Points, in no order, along strands that fork and pass close to each other.
In the rows, 128 means zero.
Two points are linked if the straight distance between their rows is under 118. Some points are linked to none.
(837): [140 162 125 158  97  90 133 116 174 120 138  97 114 139 112 127 116  75
 154  94 119 182 123 171 111 129 166 138 162]
(998): [107  97 130 115 156 134 130 164  77 140 132 147 132 122 147 115 145 133
 102 129 137  98 104  89 137 122  66 144 121]
(417): [127 146 122 125 136 133  95 200  91 128 140 135 145 110 121 105  94 127
 112  94 111  92  93 133 116 158 104 123 124]
(95): [165 109 107 120 102 101 108  75 120  84  83 132  94  98 216 152 103 158
 151 177  86  95  78  71  81 144 124 155 116]
(600): [107  69 124  83 130 125 157  88 116 120  77 158 120 163 141 177 114 119
 120 150 117 146 147  72 142  89  85 162 100]
(237): [121 155 129 168 117 154 174 154 193 125 159  98  81 143 100  93 134  67
 159  91 166 192 162 176 114 146 131 166 146]
(692): [155 169 139 147 103 160 147 176 137  96 148 116 157 106 141  96  80 149
 124 149 139  81 177 143 101 178 132 128  90]
(395): [153 124 141  88 144 106 145  95  83 116 108 163 126 127 144 119 139 167
 112 176 101  77  91  90 108 131 153 113 124]
(153): [116 142 110 149 124 161 159 184 163 123 152 108 103 147  95 117 104  90
 141  91 178 160 170 155 109 125 116 140 127]
(264): [104 104 118  96 173 128 116 112 146 123 134 145 118 137 102 186  94  96
 121 134 178 128 179 116 123  69  84 147  61]
(814): [105 136 142 112 194 109  91  92 141 142 153 129 155  86 163 160 159 150
 111 182 179  67 139 102 132  96 108 112  66]
(563): [101 156 138 180 149 121 135 132 138 131 148 124 163 105 173 110 160 185
 136 175 178  86 156 105 127 148 118  92  80]
(205): [102 112 113 122 116 122 152 132  92 139  88 131 113 160 121 118 155 106
 117 105 106 179 100 121 147 126 114 145 172]
(461): [ 93 123 101 121 136 138 133 147  93 159 129 121 118 146  91  87 169 111
 109  77 112 165  93 145 153 136 126 114 177]
(964): [119 156 129 187 137 104 116 159 134 122 155 103 141 120 171 106 120 139
 134 110 138 126 124 130 111 171 111 121 123]
(94): [157 118 107  82 103 126 115 148  91 110  99 140 133 141  96 150  64  88
 110  96  90 121 107 122 106 121 112 146 147]
(1002): [ 93 128 116 128 161 110 118  85 156 130 131 118 125 117 140 195 125 100
 134 148 192 153 168 113 121  76  93 127  73]
(180): [112 127 102 127  82 127 177 127 127 119  85 125 105 159 110 120 123  80
 134  98 105 210 120 139 124 150 114 165 192]
(864): [123 127 137 126 153 217 124 205 146 146 171 124 132 119  55  92 148 139
 136  85 180 127 182 191 141 139 159  94 151]
(88): [137 146 138 140 145  84  75 149 135 133 152 115 120 123 111 152 105 112
 129 105 137 113 105 139 123 111 142 112 128]
(748): [112 137 130 129 145 185 142 195 141 125 153 127 127 132  75 116 100 112
 127  89 176 135 175 159 120 126 125 115 118]
(382): [140 120  86 160  83 108 145 139 186 104 134 116  60 134  98 159  66  66
 159  91 156 164 138 153 114 102 103 155 110]
(901): [128 187 160 125 102 168 185 150 161 134 162  96 142 115 110  62 161 107
 152 117 144 177 157 173 120 173 166 180 166]
(157): [133  77 116  98 140 130 128 138 139 138 115 174 100 171  60 169  86  78
 131 101 133 152 135 124 154  64  94 144 111]
(359): [127 133 125 132 120 147 185 121  81 123 115 140 150 132 127  81 175 166
 119 174 123 124 132 120 121 147 167 109 149]
(725): [164 123 141  87 113 168 170 134 103  94  95 142 141 150 119 128  70 143
 112 157 115 105 164 111  94 134 143 142 107]
(623): [140 131 114  87  82 147 161 117 104 120  87 138 160 153  67 113 113 102
 109 121  92 163 142 147 126 126 153 136 167]
(487): [136  80 117 105 110  78 102 131 139 134 108 151  88 143 130 171  94  73
 140  88 102 157  83 105 144  92  80 175 128]
(893): [143 101 139  82 147 122 132  65  77 151 116 161 134 137 113 124 181 165
 109 163  83  90  80 111 151 104 170 100 152]
(645): [139  99 126  75 100 129 134  89 126 145  82 162 151 183  64 137 125  94
 132 121  75 174 126 148 158 103 155 117 142]
(854): [140 173 133 185 128  94 123 125 105 121 140 123 162  93 174  79 161 184
 136 161 117  99  97 134 119 180 163  88 135]
(638): [122  98 148 112 190 165 106 124  96 149 162 144 134 108 121 136 165 208
 101 174 153  54 168 127 157 112 154  77  99]
(363): [158 120 128  63 125  89 106  98  81 113  96 164 137 123 137 123 112 143
 104 165  68  80  70  84 108 134 147 133 140]
(47): [132 167 130 206 110 104 130 125 158 111 144  82 135 112 197 125 109 123
 147 138 147 136 135 125 105 178 116 129 113]
(820): [ 96 132 115 163 162 116  72 205 131 162 171 133 110 108 100  97 131 121
 126  62 148 112  98 173 143 151 119  97 137]
(561): [ 87 141 126 190 164 146 106 164 179 172 183  96 111 116 111 100 182 138
 144  77 176 141 153 182 143 156 147  77 139]
(631): [111 159 138 157 113 146 185 141 161 123 142  96 119 134 127  71 156  99
 149 111 139 192 145 167 115 171 131 167 161]
(18): [129 108 156  78 180 149  63 179  91 150 160 152 135 113  89 119 109 137
  91 108 117  52 111 133 148 109 127 127 128]
(226): [ 99 111  99 144 144 119 130 158  97 121 124 140 128 112 189 125 128 134
 117 135 140 122 107  81 121 152  48 160  92]
(947): [132  87 151  87 185 148  87  95 129 161 145 139 128 164  73 159 158 146
 117 131 126 107 143 137 167  65 152  93 108]
(970): [123 183 143 176 117 135 143 182 193 119 176  97 137 110 137  86 111 110
 142 109 164 126 184 177 107 180 121 139 105]
(349): [126  77 112 105  91 141 163  99 119 103  78 134 108 145 150 175  87 121
 116 140 122 150 165  89 119 103  86 178 102]
(341): [120 163 120 162 132 123 106 202 116 123 156 134 156 109 155  87 118 153
 116 105 118  96 108 137 129 187  94 121 114]
(283): [167 122 109 123 124 105 100 116 106  86 108 139 102 100 221 140 100 152
 138 178 110  75  92  68  82 156 105 157  91]
(267): [150 126 108 105 116 117 178 106  80 113  97 173 126 120 143  99 158 170
 132 194  98  85 100  98 109 150 171 107 145]
(45): [130 157 153 133 170 114 104  77 150 139 137 116 150 112 169 168 151 155
 126 181 173  78 124  93 130  96 150  89  91]
(110): [124 125 124  79 145 145  86 183  64 137 128 147 154 116  89  93 114 126
  90 100  91  81  83 137 142 142 129 122 156]
(134): [113 135 122 152 148  95 110  68 180 123 120 104 125 105 183 215 124 105
 138 152 179 143 131  96 125  87  91 127  87]
(866): [104 131 128 158 167 141  64 201 131 164 188 148 148  91 122  95 143 168
 122  85 145  71 131 167 176 156 114  87 115]
(31): [156 136  98  76 106  95  98 112  92 101  97 135 143 123 115 123  82 103
 103 127  61 118  90 119 105 132 144 143 148]
(428): [138  82 159  65 134 123 117  77 117 154  93 172 146 192  92 157 121 121
 119 135  83 135 120 124 159  91 131 123 121]
(405): [124  61 150  65 136 142 139  88 116 143  76 184 130 184 111 163 112 122
 110 140  93 140 135  94 159  87 100 149 113]
(125): [141 183 131 167 104 153 143 193 170  94 158 111 159 101 161  87  80 131
 130 118 153 100 183 147 109 179  91 134  78]
(244): [154  90 115  74 122 134 126 150 107 130  91 161 111 166  58 158  62  76
 119  99  99 132 112 130 144  95 104 152 131]
(531): [110 115 146 116 192 128  99 125 100 154 165 153 141  89 156 131 166 194
 107 185 161  34 131 100 144 116 128  91  77]
(609): [160 119 124 146  41  89 134  55 153  79  77 105 117 124 178 160  99 127
 161 139  72 184 112 117 105 142 140 161 164]
(706): [122 138 129 148 105 133 204 115 110 122 103 127 128 144 147  96 166 150
 138 168 133 153 136 111 125 138 141 137 148]
(227): [125 122 103 151 125 101 107 142 109  93 123 131 118 103 216 119 106 140
 128 140 125 100  93  74 110 165  64 159  91]
(172): [107 140 119 167 151 137 114 127 187 174 169  93  98 140  86 116 207 123
 161  90 172 167 136 164 143 112 168  72 154]
(345): [105 111 125 133 176 174  56 200 115 171 191 138 131  92  96 105 152 173
 121  89 142  85 151 182 179 140 145  78 133]
(930): [127  74 136  91 173 131 110 112 140 151 127 172 117 164  78 180 107  96
 129 117 158 138 151 118 152  54  91 129  81]
(694): [165 158 151 121 113 173 178 147 102  87 120 150 158 124 126  96  98 158
 126 174 138  79 171 121  90 153 155 142 108]
(445): [131  75 125  84  90  87 111  93 118 140  68 161 105 142 130 169 118  84
 130 109  59 163  78  89 161 115  91 172 139]
(140): [145 129 143 124 130 101 107 111 135 137 124 132 124 150  99 160 105 113
 140 116 120 141 122 128 127  87 155 119 121]
(156): [137 107 146  87 131 182 173 124 103 108  98 143 138 160 103 149  94 138
 106 149 142 112 187 119 110 102 122 144 108]
(194): [ 98 140 107 115 132 180 154 165  94 151 124 120 146 136  76  76 166 132
 117 101 120 148 129 165 141 143 138 108 181]
(476): [116 140 119 152 148 103  93 172 132 149 169 121 105 125  88 119 116 107
 139  74 140 128  92 155 137 133 145 111 148]
(523): [125 160 139 181 137 101 135  98 144 116 135 110 152 107 195 145 150 165
 144 187 167  93 130  91 111 135 132  93 101]
(1038): [151 145 116 150  68  77 127  79 160 102 121  92 112 129 143 147  93  88
 154 112  89 190 109 155 102 139 157 154 166]
(64): [129 114 131 124 133  92 112  72 144 123 104 127 121 124 183 191 132 131
 126 157 135 132  99  72 126  96 105 146 100]
(655): [131 114 147 117 146 122 103 105 140 157 132 127 130 165  75 161 147 117
 142 118 125 155 148 139 150  71 165  99 133]
(350): [128 117 122 124 151 210  87 193 120 168 166 124 139 104  62  93 165 173
 125 100 146 109 180 192 157 142 177  78 152]
(887): [143 118 154  99 159 117  94  77  94 150 148 134 136 115 128 125 187 178
 105 168 100  73  80 119 157  95 178  81 144]
(84): [117 101 153 106 176 173 104 125 104 156 153 125 133 129  94 138 171 177
 106 146 146 102 176 130 152  95 154  83 113]
(318): [115 121 111 140 113 144 176 126 122 112 107 118 124 129 158 151 112 116
 120 143 168 150 172 103 104 117  90 163  95]
(61): [170 110 123 104  82  92 127  50 130  83  66 150  97 119 196 161 101 150
 146 186  63 119  82  75  95 126 148 151 130]
(771): [125 185 140 185 135 105 107 112 132 143 158  97 162  99 165  92 180 177
 139 133 123 117  98 154 139 176 171  72 160]
(36): [106 184 148 184 132 152 129 177 187 152 181 108 146 106 116  71 157 144
 133  96 153 126 168 188 136 180 157 108 137]
(419): [141  92 154 103 122  94 106  49 151 113  92 152 126 123 188 205 139 132
 139 159  96 132  64  63 140  88 107 162 120]
(835): [130  94 161  88 175 128  98 146  91 140 138 152 138 122 129 132 130 142
  96 131 133  70 113  97 137 110 111 131 106]
(119): [157 144 130 121  64 176 188 143 137  93 127 103 117 133 130 124  70 101
 125 126 125 141 179 134  99 131 123 183 124]
(402): [138 146 128 102  77 167 190 150 103  99  88 123 161 120  91  79 116 107
 113 128 103 154 136 143 109 164 138 152 177]
(956): [146  95  88 143  87  92 130 135 150 118 112 130  63 142 109 173  70  73
 144  78 121 163 103 127 120 106  82 164 123]
(389): [114 157 111 113 106 175 191 166  98 120 109 119 157 125 100  59 150 123
 119 117 116 162 131 151 133 168 133 134 179]
(1016): [123 183 142 174 122 111 126 111 161 127 158  88 134 121 119 107 157 111
 151 114 121 177 114 178 122 145 181 109 179]
(756): [118  99 126  95 113 103 129 120  82 141  84 147 111 154 134 131 139 111
 110 121  82 147  84  89 145 118 105 158 157]
(685): [130 128 147 122 157 120  64 104 122 168 164 108 133 119  99 137 186 155
 106 130 109 111  87 150 166  84 185  67 158]
(149): [114 181 138 185 139  99 118 106 150 145 150  80 155 118 150  99 185 137
 139 120 122 163  89 160 135 164 165 100 182]
(80): [113 134 128 154 106 123 189 109 127 109 101 112 123 141 176 133 144 140
 140 159 143 157 154  98 116 131 120 158 127]
(248): [141 123 109 175  67 112 153 103 181 104 146  87  70 125 162 154  79  82
 158  98 146 179 161 154 111 131 100 181 121]
(123): [111 130 128 148 141 125 124 104 159 162 145 113 123 164  91 134 184 113
 155 103 138 188 115 143 153  83 154  90 158]
(949): [140 148 121 189  87 108 143 104 185 101 146  59 101 108 201 141 104 107
 156 126 156 158 162 146 101 166  93 165 115]
(432): [ 88 162 129 185 145 140 138 139 157 133 161 114 169 102 161  97 174 168
 134 151 192 117 191 138 138 167 114  89  88]
(509): [168 121 120 107  70  85 133  51 124  93  63 132 127 123 160 154 106 137
 139 165  65 152  90 104 108 121 154 143 156]

Follow the links from the first point to the second, and from the first to the third. Name the last point that the two ways share.
(318); (31); (685) | (395)
(638); (36); (476) | (655)
(134); (349); (887) | (395)
(156); (84); (350) | (655)

A fork is a point with three links, a tip a point with one. Leave the first point through the second and follow the links. Name the first fork or tip that comes.
(18); (835) | (854)
(901); (631) | (655)
(363); (31) | (419)
(417); (341) | (205)
(345); (350) | (901)
(461); (194) | (395)
(36); (970) | (156)
